Each row is a point on a landscape with many valleys, with its height.
A ball rolls from a point to the lowest of its 5 nearest points, and stops where none of them is lower. Distance is the straight distance between rows; heights are no part of it.
k_758: [ 68 151 124  89 152  75 124 125 107 205 118 124 104 128 129 158  88 130
 164 148 168 137 105 131 159 118 141 127 147 181 127 136 150 130 137 142
 155 126 119 136 150  99 120 148  61 129  94 151 106 144 133 107]  (h 2.26)
k_386: [155 108 153 142  82 121 116 156 180 113  88 145 171 115  82 157 165 106
 118  97 121 112 125 139 117 127 117  76 103 139 127 174  48 122 137 136
  80 150 155 169  66 198 112  62 199 171 119 105 145  69 135 108]  (h 0.90)
k_325: [154 103 116 144 102 166  96 164 156 104 117  74 153 138 129 130 130 134
  93 134 113  93 159 104 122 149  99 136 129 102 102 116  92 121 122 142
 117 129 133 100 112 125 122  85 129 133 161  97 155 116 132 150]  (h 2.61)
k_529: [155 128  90 179 123 146 115 143 116  47 148 135 147 132 130 107 132 168
  94 109  81 131 171 151 106 109 111 126 123  82 128 111 110 108 126 130
 105 165  99  93 103 136 119 113 194 146 152 110 133 118 131 171]  (h 3.67)
k_783: [187  86 149 159  73 198  86 173 178 105 123  51 135 141 173 122 139 127
 119 115 125  58 129  89 102 173  86 165 132 103  77 122 110 135 129 146
 155 104 155 106 116 136 156  81  99  92 144  98 157 112 141 150]  (h 2.91)
k_476: [145 103 113 191 130 163 122 119 112 107 150 115 100 131 146  88 132 154
 143 116 105 108 137 112 111 126 117 131 140  86 110 107 152 137 123 116
 138 113 100  99 150 110 131 119 145 119 149 111 151 152 130 167]  (h 1.67)
k_965: [144 140 130 147 157 140 185  94  99  92 148 196 112 121 148  91 145 122
 185 117 122 188  93 168 131 137 151 130 149 118 146  95 151 151 118 108
 160  92 105 115 166  90 150 176 146  82 124 159  92 182 106 121]  (h 2.16)
k_911: [101 160 112  67 123  90 162 129 113 184 132 143 105 139 150 146  93 149
 213 125 158 193  83 146 155 128 143 168 141 185 143 139 118 142 141  98
 152 160 170 122 142  89 124 176  43  60  93 177  99 153 115 128]  (h 2.84)
k_918: [ 86 168 153 104 153 120 172  78 103 123 148 194 113 109 155 141 118 101
 116 103 149 153 105 176 142 104 160 110 103 154 181 133 162 129 139 146
 133 122  60 146 129 159 116 222 125 149 101 165  77 182 133  66]  (h 1.97)
k_882: [180  58 139 160  97 200  82 165 151 117 102 111  98 132 118 156 182 123
  98  99 124  27 131  81  81 103  88 100 108 137 116 171 102 162 191 181
  89 140 135 135 111 185 131  55 168 202 139  70 178  87 126 143]  (h 0.72)
k_599: [ 91 123 123  94 126 111 104 137 135 213 103  94 114 149 132 161 102 123
 154 168 170 111 105  96 154 150 125 130 141 178 117 137 116 130 115 139
 157 106 146 129 147 104 127 114  59 115 126 127 125 129 132 110]  (h 1.96)
k_898: [ 94 143 141  78 162  78 128  86 114 162 119 159 105 115 112 175 125  92
  78 143 153 101 123 115 140 117 136  93 101 183 153 158 142 124 137 154
 106 142 127 189 116 187 102 151 143 191  73 145 116 106 142  64]  (h 1.56)
k_319: [156 127 120 142 104 125 151 131 120  80 142 104 163 127 147 108 133 153
 149 114 115 176 125 122 122 152 127 140 145 111 121  97 105 113  89  80
 158 137 147 121 119 116 151 129 136  53 130 124 117 120 122 161]  (h 3.24)
k_899: [114 142 152  77 132  97 168  92 127 164 141 204 108 111 138 172 131 102
 134 102 161 146  93 144 139 110 154  93 107 189 186 160  95 125 143 152
 114 128 105 169 102 179 107 195 117 149  90 163  93 143 136  68]  (h 1.46)
k_641: [156 129 161 153  80 155 102 147 152  67 138  54 185 130 173  92 121 127
 104 144 100 140 182 121 100 181 110 200 131  35  86  98 146 103 111 101
 143 125 170 110 122 102 166 116 110  72 168 114 147 100 111 191]  (h 4.62)
k_925: [133 114 132 172 148 150 115  99 126 124 159 122 113 125 131  54 130 145
 158 142 101 156 147 138 107 142 140 176 154  28  96 119 218 144 117  74
 144 104 123 109 190  85 158 124 143  94 158 122 136 157 116 199]  (h 1.48)
k_19: [120 168 117  85 117  95 183 130 101 135 143 138 143 120 134 123 107 154
 186 121 138 212 102 148 152 138 156 153 144 161 156 124 126 131 110  82
 152 151 157 126 132  96 139 179  80  58 108 162 101 145 120 133]  (h 2.68)
k_867: [103 188 103 111 129  87 149 142 115 126 141 115 176 112  97 111  95 151
 115 145 114 177 160 144 162 130 153 148 143 125 134 106 135 108  93  92
 124 146 127 127 115  91 128 148 109 101 140 127 116 125 134 152]  (h 2.05)
k_492: [179  81 126 149 104 197  81 179 160 108 121  73 122 146 140 133 145 138
  88 136 115  56 159  95 109 146  88 148 128 107  97 130 110 141 150 167
 115 118 135  98 117 133 127  73 118 162 165  92 171 115 133 144]  (h 1.58)
k_327: [ 94 108 123 133 167 138  97 118 106 177 107  98  84 139 118 129 115 116
  96 166 156  66 129  95 139 115 122 113 125 143 105 111 168 132 137 153
 133 106 111 131 146 115 108 119 106 179 118 118 149 141 142 101]  (h 1.21)
k_207: [172  98 142 118  94 183  76 191 179 134 107  58 141 143 132 144 137 102
  81 160 130  52 153  93 127 183  94 162 123 118  88 125  94 135 127 169
 129  92 167 104 114 117 141  73  95 131 165 107 164 107 139 113]  (h 2.02)
k_586: [137 123 151 135 101 160  87 164 158 116 131  52 165 132 136 104 110 116
  94 162 102 117 196 116 127 183 116 200 132  61  85  99 142 115 109 121
 120 110 153 107 130  95 136 108  85 109 180 116 159 123 117 167]  (h 2.44)
k_696: [116 122 112 128 142 129 108 132 124 163 115 103 124 137 110 143 121 122
  90 157 143  85 134  95 140 126 127 102 122 144 122 123 120 127 122 147
 118 119 123 132 125 133 106 106 121 165 131 111 150 125 136 110]  (h 1.07)
k_797: [ 91 140 124  71 133  91  96 159 133 226  87  89 127 156 124 191  92 118
 116 194 190 101 130 101 164 164 124 140 132 197 115 153 120 139 130 146
 144 117 166 134 142 101 132 101  62 147 129 121 132 106 129  99]  (h 2.18)
k_460: [ 73 132 161  75 171  96 129  73 107 174 116 182  91 112 153 160 115  73
 120 115 167 112  81 131 141 107 138 106 103 193 163 153 159 123 159 179
 142 122  81 173 148 171 111 197 100 162  60 170  86 145 126  50]  (h 1.88)
k_813: [137 164  87 162 142 119 133 129 104  54 156 152 164 117 116  94 128 156
  82 119  78 156 179 172 124 105 133 132 125  86 145 106 136 105 108 121
 102 164  96  97 101 124 115 145 200 152 157 127 114 132 136 162]  (h 2.28)
k_485: [ 82 143 130  53 157  55 115 105 111 217  98 157  97 125 135 200 102 108
 123 145 188 117 100 114 145 123 139 103 112 215 146 178 127 134 154 163
 135 147 138 171 143 150 115 146  93 171  68 154  98 109 136  74]  (h 2.20)
k_913: [181  88 131 187  90 176 106 134 136  50 153  81 134 139 179  86 139 165
 140 109  96 136 155 114  91 154  99 173 141  54  89 114 147 126 131 101
 157 139 132 104 130 120 157 100 154  83 154  98 143 114 119 193]  (h 0.81)
k_402: [ 79 204 130 117 168  95 166  97  96 125 152 163 131  95 131 115 109 124
 123 123 135 178 132 195 157  92 169 135 121 135 156 115 200 136 124 123
 150 121  64 133 137 109 132 206 130 133 118 164  80 169 148 105]  (h 2.03)
k_506: [113 128 151 133 147 136 159  71 104 105 156 188 103 112 130 127 147  99
 102  95 125 109 110 144 113 107 130  85  98 152 171 135 138 126 138 158
 106 119  70 150 112 199 108 196 167 172 108 144 111 153 142  75]  (h 2.07)
k_659: [133 128 152  99 129  92 121 122 166 122  84 135 154 126  79 184 174  74
  64 147 126  95 167 134 122 123 127  84  94 139 143 174  93 112 148 146
  57 163 180 184  76 162  86  64 200 215 123 108 163  74 122  79]  (h 1.65)
k_727: [ 90 122 146  86 154 100 132  94 121 201 106 192  72 132 162 168 117  81
 169 121 174 112  58 117 144 106 140 108 119 210 161 152 118 127 164 177
 153 112 104 154 158 135 115 179  75 129  72 167  95 151 108  73]  (h 1.57)
k_160: [102 133 120 126 126 121 110 144 130 169 120  73 141 134 115 125  99 131
 118 162 137 120 149 108 158 145 133 140 141 131 113 107 136 116 102 123
 137 111 132 117 135 101 120 114  81 117 146 117 140 133 133 134]  (h 1.53)
k_737: [140 160  95 157 119 116 113 157 141  17 133 127 198 123 112  97 120 161
  77 121  73 161 204 170 113 123 117 144 123  71 127 108 106  82 105 119
  93 199 120  96  88 104 117 110 185 140 172 107 116  98 112 171]  (h 7.36)
k_391: [119 133 103 154 154 136 124 106  91  96 150 138 107 127 115 107 134 134
  82 122 100  99 150 131 113  88 121  98 109 110 141 116 148 118 134 144
 100 140  89 116 109 153 104 146 168 188 131 128 140 144 146 126]  (h 0.79)
k_577: [113 155 112 169 172 123 138  93 100 123 157 143 111 110 118  67 125 135
 141 140 106 162 151 167 130 102 153 140 140  78 114 107 213 140 119 100
 147 107  86 105 165  84 138 156 160 122 150 144 120 166 144 161]  (h 1.66)
k_35: [110 137 105  61 109  91 132 136 129 205 109 122 114 149 130 167 105 138
 178 132 178 148  78 110 151 142 128 128 124 209 141 157  80 131 133 115
 153 140 173 132 129 121 118 140  52  91 101 151 114 129 131 117]  (h 2.43)
k_707: [182  85 134 140  84 194  80 191 185 115  97  79 139 140 129 148 155 119
  91 117 128  52 126  97 104 156  90 124 120 130  93 148  76 147 146 165
 122 119 149 119 103 159 140  58 131 141 152  83 160  91 140 127]  (h 1.10)
k_227: [135 141 131 114 114 103 164 121 127 134 142 173 143 117 111 157 138 136
 120  95 135 148 106 138 135 116 143  83 118 163 162 137  72 117 113 135
 103 131 117 149  87 182 109 154 151 143 106 145 108 124 142 102]  (h 1.59)
k_729: [108 173 107 110 141  81 155 124 115 119 142 151 156 112  97 145 116 140
  87 124 117 145 141 147 151 108 148 100 117 140 156 122 113 103 108 135
  99 151 111 147  85 156 107 151 146 160 120 140 113 130 143 109]  (h 1.77)
k_189: [ 85 165 133 125 163 101 156 107 108 163 133 155  99 121 133 115 103 122
 185 135 135 169 105 159 157 106 155 138 147 139 128 115 176 135 123 122
 161 104  96 128 166  83 131 172  88  97 108 163 101 170 121 116]  (h 2.24)
k_54: [170 142 114 150  96 116 148 148 124  14 137 127 197 126 144 104 140 169
 119 104  91 194 154 155 119 143 128 127 133 100 127  97 101  98  96  87
 143 180 140 111  92 132 158 131 192  64 136 120  89  87 122 163]  (h 5.44)
k_978: [142 125 119 108 117 134 102 165 157 158 102  89 162 141 107 159 120 119
  90 152 146  91 141  98 142 159 116 118 125 145 119 134  82 122 108 140
 120 120 155 126 109 131 116  87 109 139 150 106 147 104 139 122]  (h 1.43)
k_677: [ 84 175 127  76 128  80 168 126 106 173 144 124 132 123 135 119  89 155
 213 140 143 218 109 161 154 129 160 197 155 146 132 133 164 145 130  71
 152 153 169 125 156  73 152 181  55  42 104 160 102 145 113 145]  (h 3.00)
k_173: [144 163 117  85 109  97 187 138 116 111 153 181 156 113 126 144 129 164
 150  89 134 202 104 162 149 126 150 115 123 170 179 129  78 118 106 101
 121 155 146 136  96 142 127 181 122  94 110 165  90 137 130 111]  (h 1.82)
k_669: [145 100 141 168 118 177  88 137 139 121 145  68 121 135 145  76 115 145
 116 146  94 106 181 119 115 160 112 200 145  41  82 113 180 127 122 106
 125 100 137 100 161  99 145 106 104 121 177 110 166 143 120 189]  (h 0.64)
k_909: [131 119 113 177 138 157  98 118 114 120 155 101 118 131 134  67 122 158
 117 141  88 119 175 135 114 118 124 174 143  45  98 113 196 130 127 105
 130 112 114  92 166  92 132 115 138 145 170 116 161 149 131 190]  (h 0.55)
k_826: [ 97 139 139 150 163 116 150  97 119 152 138 151  96 126 123  80 116 115
 198 143 123 173 104 147 131 125 151 151 158  87 105 110 199 142 120  93
 160  90 109 119 194  74 155 145 111  68 132 149 116 172 108 145]  (h 2.00)
k_940: [121 158 102 158 145 119 137 123 101 107 153 128 138 120 115  94 115 144
 115 130 109 147 153 141 138 114 148 134 140 103 124  99 151 118 102 108
 128 125  96 108 128 107 119 143 150 127 147 131 123 150 143 150]  (h 1.31)
k_897: [ 60 170 149  89 156  80 152 116 118 196 132 138 117 121 127 117  85 133
 230 140 136 215  99 172 153 108 162 192 170 123 109 135 201 147 142  85
 160 133 140 128 187  63 164 161  53  52  99 166  98 153 103 140]  (h 2.71)
k_183: [108 136 125 106 132 104 159 118 114 169 132 128 110 135 140 127 100 133
 198 134 146 166  87 121 148 132 142 140 144 158 130 119 120 125 111 104
 162 111 140 127 151  93 133 149  70  69 111 154 116 158 116 127]  (h 2.30)
k_11: [ 95 128 136 122 156 115 142  94 115 167 126 178  84 121 142 134 118 101
 159 122 154 117  69 121 141 104 142  95 123 169 153 127 132 129 143 160
 148  98  84 141 155 129 106 180 100 127  86 158 101 161 122  88]  (h 1.42)
k_919: [ 96 148 145 125 143 109 150 101 126 146 145 121 139 121 119  79 108 131
 186 154 128 201 121 139 120 144 157 179 162  73 108 113 201 138  96  58
 152 106 153 135 181  81 171 142  95  38 136 143 116 143 105 174]  (h 2.27)
k_691: [159  83 123 135 116 171  84 167 158 107 100 103 128 146 114 161 159 116
  63 138 123  58 162 102 104 123  94 107 107 113 117 142  96 136 168 170
  82 140 149 112 102 152 112  62 161 204 158  83 172 101 133 125]  (h 0.73)
k_894: [137  84 135 119 132 131 104 131 156  76  98 124 126 139  91 166 173  80
  52 136 107  70 180 127  94  99  99  98  85 105 143 164 119 111 185 165
  37 182 170 150  83 159  93  61 205 246 139  96 184  89 113 101]  (h 1.14)
k_62: [140 111 161 151 108 133 128 111 133  99 147  78 162 133 167  85 123 133
 154 142 125 169 133 112 100 174 130 178 151  44 100 100 183 123  95  64
 154 111 178 132 158 101 183 129 113  34 146 121 139 125 105 190]  (h 3.02)
k_796: [ 75 168 159  95 171  98 149  84 105 154 126 174  99 111 155 142 106  89
 134 110 157 146  92 169 152  97 150 113 109 165 158 134 186 134 151 168
 159 118  56 148 152 139 118 209  97 148  81 171  78 176 132  64]  (h 1.79)
k_265: [130 122 122 124 127 115 126 118 130 148 121 147 128 128 100 157 144 118
  98 129 134 101 119 108 128 117 130  77 115 154 142 140  83 118 122 148
 101 132 128 156  96 170  99 116 153 168 120 120 139 108 146 100]  (h 1.33)
k_331: [103 161 151 104 176 131 189 101 110 144 119 207  95 140 157 107 138  90
 245 139 120 219  71 180 165 128 151 185 154 102 122 118 182 158 147 101
 176  95 151 132 208  62 172 166  72  38 101 180  96 181  69 121]  (h 2.88)
k_559: [ 63 160 159 127 185  90 136  96 121 191 124 140  87 114 131 106  99 107
 201 134 136 165  98 166 155  89 149 148 158 113  96 118 218 136 140 124
 171 100  89 127 195  72 147 158  83  95 106 165 109 171 114 117]  (h 2.29)
k_588: [ 87 117 133 130 147 115 122 118 125 191 117 114  92 139 132 120 102 121
 178 150 153 117  96 102 147 128 134 124 148 151 109 114 142 128 117 126
 160  95 114 131 168  91 122 129  72 106 118 137 126 148 121 118]  (h 2.11)
k_88: [120 139 138  85 131  85 123 118 145 170  96 145 136 129  86 184 144  94
  76 153 153  98 139 107 138 130 134  83 104 168 147 170  88 119 135 142
  84 145 163 179 100 168 106  91 158 190 105 120 144  84 136  83]  (h 1.63)
k_834: [145 130 118 106 101 117 159 139 130 140 134 123 148 134 133 139 126 147
 168 107 143 157  85 115 135 140 129 111 129 161 141 126  73 112 101 102
 144 121 153 129 114 139 126 130 104  75 112 143 112 126 128 124]  (h 0.77)
k_321: [116 193 131  83 136 106 203 122 102 108 154 201 147 101 146 132 118 151
 154 113 142 232 112 208 162 118 185 151 130 155 197 127 144 152 126  99
 141 145 106 124 128 104 149 230 119 103 125 167  63 181 130 102]  (h 2.22)
k_467: [132 129 144 116  87 118 158 117 123 131 132  77 162 139 164 116 117 137
 188 135 149 178  98 104 118 155 128 167 148 111 119 111 137 113 101  66
 164 127 205 139 142  96 170 144  69  18 124 142 137 133 104 157]  (h 2.86)
k_129: [177  99 148 147  84 191  81 169 170 102 132  46 147 136 158 111 130 124
  98 138 103  77 176 109 115 180  86 196 130  71  74 111 124 124 131 146
 131 103 152 103 119 111 147  91  93 110 169 110 163 114 127 158]  (h 3.30)
k_552: [138 160 105 131 118 102 142 145 133  77 135 144 181 119 100 132 127 152
  91 109  98 152 157 148 140 123 131  99 123 119 147 115  80  93  97 123
  95 161 122 127  78 150 112 126 167 133 140 126 113 112 135 137]  (h 2.08)
k_499: [ 70 164 130 110 139  83 125 129 116 191 125  96 131 122 116 127  74 135
 162 162 145 165 130 137 161 128 149 161 156 140 110 118 170 127 114 104
 150 118 124 130 153  82 138 137  65  99 118 141 119 141 131 136]  (h 2.06)
k_339: [105 123 126  91 144 101 114 115 126 197 100 137 107 142 109 176 118 109
 109 155 172  92 108  89 140 129 131  89 120 186 135 150 106 128 131 149
 129 117 138 156 134 146 112 115 116 166 104 124 133 106 136  89]  (h 1.36)
k_871: [ 87 206 125  81 150  75 178 129  99 153 153 156 143  95 121 106  87 150
 189 132 133 236 120 195 163 109 182 189 152 136 146 130 189 156 124  74
 151 150 129 130 155  70 157 201  86  71 117 162  82 147 127 141]  (h 2.37)
k_859: [152 145 123 134 152 127 185 104  96  73 154 185 142 114 140  89 148 136
 177 125 119 215 108 178 135 150 161 144 151 114 155  96 159 152 102  88
 159 113 121 119 153  93 159 180 157  65 134 159  85 166 118 135]  (h 2.52)
k_424: [130  93 126 146 145 144 115 107 124 165 116 139  81 136 122 134 147 113
 127 126 150  59  85  74 111 118 120  76 124 164 133 132 112 141 137 163
 131  98 106 138 140 146 106 127 125 155 112 115 140 127 128 110]  (h 1.37)
k_531: [127 112 154 106 126 113 146  79 138 170 132 191  98 109 124 161 154  87
 134  99 151  99  79 109 115 110 143  80 107 195 172 166  88 128 143 158
 108 114 119 182 118 197 109 166 151 163  86 144 120 114 128  72]  (h 1.49)
k_53: [134 144 119 121 127 116 175 120 106 119 146 146 128 131 136 123 124 144
 176 113 134 181  92 134 139 135 142 128 142 153 144 107 112 123 100 100
 151 113 129 122 138 108 138 162 110  69 113 149 107 151 119 127]  (h 1.78)
k_423: [172 100 111 179  88 170 108 162 144  34 133 110 146 139 142 122 138 165
 112  87  91 125 152 137 103 116  92 124 125  92 110 118  83 115 138 128
 125 174 115  97  98 161 135  80 184 115 143  96 130  92 129 164]  (h 3.01)
k_621: [162 106 138 123  83 159  90 189 196 116  84  99 179 137 110 160 148 108
  94 110 136  90 126 113 116 157 105 103 115 133 109 156  50 128 130 139
 110 136 163 134  89 166 130  48 144 138 144  97 144  82 147 117]  (h 1.23)
k_13: [163 124 119 167 124 142 160 123 110  66 156 170 128 122 133 116 145 156
 134  84 105 145 123 147 109 116 131  96 128 120 145 106 100 124 114 129
 121 131  89 110 103 162 128 153 193 126 128 127 106 133 128 129]  (h 1.32)
k_6: [ 98 186 121 131 158  92 161 109 108 136 154 139 141 105 108  88 106 141
 150 143 120 197 143 169 150 114 174 160 149 109 132 111 191 135 103  85
 147 117 101 126 150  84 149 170 128  93 133 154  99 152 138 152]  (h 1.92)
k_993: [140  97 129 122 130 159  91 159 154 177  95  84 118 151 116 157 135 111
  79 171 158  53 131  80 132 153 113 115 122 152 111 136 105 139 127 164
 125  97 151 128 132 124 122  82 114 164 147  97 158 114 137 110]  (h 0.85)
k_108: [162  73 151 144 106 157  99 150 164 120  83 125 121 122  93 166 182  98
  89 111 118  42 139 110  89 111 113  84 100 138 122 180  89 147 176 165
  69 147 154 156  95 191 118  59 202 211 129  81 177  73 127 116]  (h 0.58)
k_643: [131 139 147 119 169 129 177  86 104 104 137 193 129 124 145  73 151 106
 226 143 121 225  88 159 127 153 151 177 159  76 130 105 191 161 120  76
 167 105 168 142 195  76 185 151 110  34 122 169  99 162  82 146]  (h 2.64)
k_15: [169  92 140 126  88 173  93 173 180 165  90  86 138 142 128 158 151 107
 109 120 153  60  87  81 113 166 106 107 117 167 103 158  63 150 123 149
 141  98 163 136 122 151 142  65 113 122 138  94 152 100 143 118]  (h 0.56)
k_502: [159  89 115 181 114 169 116 133 118  80 142 124 100 131 129 122 154 156
 118  84 102  81 137 113  91  90  95  96 119 109 129 123 107 131 153 154
 103 139  98 102 110 169 117 107 177 171 134  94 153 119 136 150]  (h 1.26)
k_694: [182 103  96 193 113 162 122 132 102   8 161 157 123 132 161  95 147 186
 136  90  80 160 158 165  97 110 107 135 131  81 135 116 128 139 133 121
 139 163  95  82 115 138 151 118 229 122 140 107 113 106 127 187]  (h 4.34)
k_493: [136 134 127 119  90 127 130 146 138 131 126  75 169 138 141 125 115 136
 144 137 135 143 126 106 138 158 120 149 139 124 119 110 108 106  92  98
 151 119 160 121 121 110 141 117  85  64 139 124 134 122 127 154]  (h 2.13)
k_361: [112 102 126 126 157 132 115 101 103 143 124 135  92 135 108 138 142 107
  79 138 136  64 126  89 114 104 114  82  99 151 139 128 145 131 145 157
 103 131 113 147 122 171  99 127 153 199 109 120 148 119 144  96]  (h 1.44)
k_59: [160  95 150 149  76 159  88 194 202  62  88 109 170 130  98 155 148 112
 100  99 111  94 152 145  99 128  91 105 106 103 105 162  48 122 155 150
  90 177 145 134  72 179 123  31 179 163 148  94 146  75 135 120]  (h 1.45)
k_579: [116  95 130 112 161 138 108  94  96 109 124 131  91 140  99 140 161  90
  46 135 112  61 149  97 106  98  98  96  81 136 145 147 163 126 167 156
  67 153 136 161 100 189  94 116 186 229 103 113 161 102 138  91]  (h 1.51)
k_779: [146  98 122 163 130 152 137 120 127 130 138 122 101 137 138 108 131 140
 159 105 129 100  94  96 114 130 120 104 136 131 119 107 113 134 121 126
 148  99 104 110 141 126 120 130 125 106 126 119 131 146 123 138]  (h 2.19)
k_156: [ 95 132 121 121 159 109 132 101 100 160 129 145  98 125 121 135 115 117
 114 135 147 107 110 113 140 109 138  93 121 159 140 121 143 129 124 153
 131 119  94 146 129 142 104 156 119 154  99 145 117 141 140  91]  (h 1.50)
k_80: [134  95 129 172 130 171 101 132 132 144 136  82  95 139 146  90 125 145
 134 143 114  87 145  97 120 138 111 160 143  86  87 109 165 136 122 121
 141  95 118 101 160 103 130 105 104 139 162 107 164 150 130 160]  (h 1.18)
k_829: [124 135 123 165 157 132 150  99 103 121 153 155 101 124 132  76 130 135
 166 125 114 153 115 147 127 123 145 128 148  96 120 106 174 143 114 106
 157  96  93 107 167  93 136 150 142 101 132 142 119 169 125 143]  (h 1.73)
k_397: [161  69 107 168 105 191  81 161 124  83 128 106 101 138 138 146 160 154
  85 106 101  54 163 108  93  86  74 122 109 109 130 147 122 136 188 173
  89 150 116  95 110 155 124  71 152 211 155  82 173 110 126 162]  (h 1.52)
k_851: [116 130 127  90 126 100 147 113 128 183 129 174 107 129 129 164 123 117
 153 115 163 135  77 112 137 120 141  93 121 193 163 151  82 129 134 143
 137 118 127 152 128 151 109 162 103 125  93 151 106 136 128  93]  (h 0.66)
k_235: [146 122 112 148 110 132 111 158 157  55 115 126 176 132  99 140 132 145
  76 113  94 121 181 147 111 113  98 107 112  94 127 124  74  93 125 144
  79 179 124 111  76 152 107  80 182 171 154 103 135 101 126 139]  (h 2.72)
k_708: [148 105 157 119  96 108 125 115 163 164 103 161 141 109  87 171 176  90
 119 104 137 101 110 125 119 118 139  74 104 175 142 193  56 129 138 135
  85 131 158 195  87 204 106  95 194 182  98 122 152  67 136  90]  (h 1.25)
k_614: [155 113 128 159 105 137 134 140 144  89 128 146 147 123 104 142 151 144
 113  86 109 115 129 132 106 104 116  79 116 126 136 132  67 116 125 140
  89 150 117 132  81 196 110 101 194 158 123 111 130  99 136 127]  (h 1.34)
k_395: [155  73 130 141 131 190  77 157 137 152 103  81  79 150 135 131 145 121
  63 170 145  29 148  78 115 136  96 134 126 133 107 130 152 156 169 179
 109 101 143 104 140 113 121  80 112 196 158  92 183 129 129 122]  (h 0.98)
k_483: [ 91 161 127  53 139  54 137 113 116 197 114 167 118 118 122 196 105 120
 117 135 170 137 120 130 158 119 149 107 109 206 161 175 111 127 146 150
 116 153 142 172 115 164 107 153  98 172  80 156 108 106 146  80]  (h 1.95)
k_125: [152 107 139 116  77 155 114 156 164 148 110  56 156 145 162 140 126 123
 151 126 156 103  88  86 126 169 102 138 133 143 104 128  87 120 104 117
 169  99 179 127 120 128 151  96  74  61 136 121 144 119 138 131]  (h 2.76)
k_915: [102 144 123 149 138 119 120 129 118 146 143  90 139 125 112  94  98 135
 129 160 111 148 164 130 141 129 143 160 150  91 105  99 170 119  99  91
 134 115 119 119 152  90 130 133 105 113 153 127 137 144 128 165]  (h 1.81)
k_562: [139 147 100 173 145 138 140 106  87  76 167 155 124 121 128  91 136 152
 108 109  92 139 154 162 112 107 135 115 123  99 143  99 156 128 118 129
 121 131  81 102 122 124 125 164 193 149 142 133 122 155 147 147]  (h 1.00)
k_312: [126 190 101 108 126  87 183 137 102  90 149 162 179 104 118 113 120 162
 127 116 116 209 136 171 159 133 166 134 143 138 165 111 125 115  87  89
 124 152 125 124 102 110 140 181 139  89 128 145  92 133 131 137]  (h 2.40)
k_197: [180  95 108 195 130 168 123 110  99  40 166 145 110 130 165  69 150 175
 159 103  87 160 146 147  92 140 113 153 146  64 118 111 169 151 129 100
 156 139 111  92 142 107 158 118 203  98 146 112 122 129 120 189]  (h 3.98)
k_949: [156 114 128 118  99 157  84 193 189  82 100  92 178 139 108 152 135 108
  70 140 113  95 180 130 116 155  95 127 115 101 111 130  73 111 139 158
  88 162 152 106  88 129 114  50 140 166 175 102 153  95 130 119]  (h 2.12)
k_143: [123 105 143 114 144 114 117  94 125 172 109 152  97 127 107 158 156  93
  95 135 152  63 102  80 117 118 130  74 105 177 142 160 110 132 146 159
 109 121 132 172 126 185 101 124 156 185  96 116 145  98 134  85]  (h 1.47)
k_570: [146 101  93 174 120 176  91 137 109  88 145  93 110 132 148  91 133 171
  96 134  84  95 186 124 116 107  98 160 130  67 112 120 160 120 155 139
 109 137 111  80 137 104 116  95 145 185 169 108 175 140 129 175]  (h 0.69)
k_513: [110 110 129 114 140 121 128 110 136 195 108 150  81 139 131 149 128 106
 166 128 167  94  62  82 129 126 128  87 126 192 136 138  92 134 136 153
 154  95 118 144 150 129 111 138  92 125  98 136 116 129 118 100]  (h 1.27)
k_261: [150 125 114 152 111 156  98 165 144  66 131  86 170 133 126 108 122 147
  84 135  85 115 196 130 120 142 105 158 127  76 112 107 113 106 124 130
 108 152 127  87 110 106 115  91 139 146 180 102 147 115 121 162]  (h 3.80)

For each start below, name the point where the ball stops.
k_758 | k_15
k_898 | k_15
k_897 | k_15
k_559 | k_391
k_189 | k_391
k_871 | k_391
k_797 | k_15
k_331 | k_391

Call two points neighbours if one is among the 5 nearest of the other. Go from one point of each pair to the other, from neighbour to neighbour, staying as low as possible. Name the highest point that can't be avoided.
k_851, k_15 | k_339
k_834, k_108 | k_173
k_15, k_108 | k_395
k_851, k_909 | k_397
k_391, k_15 | k_614
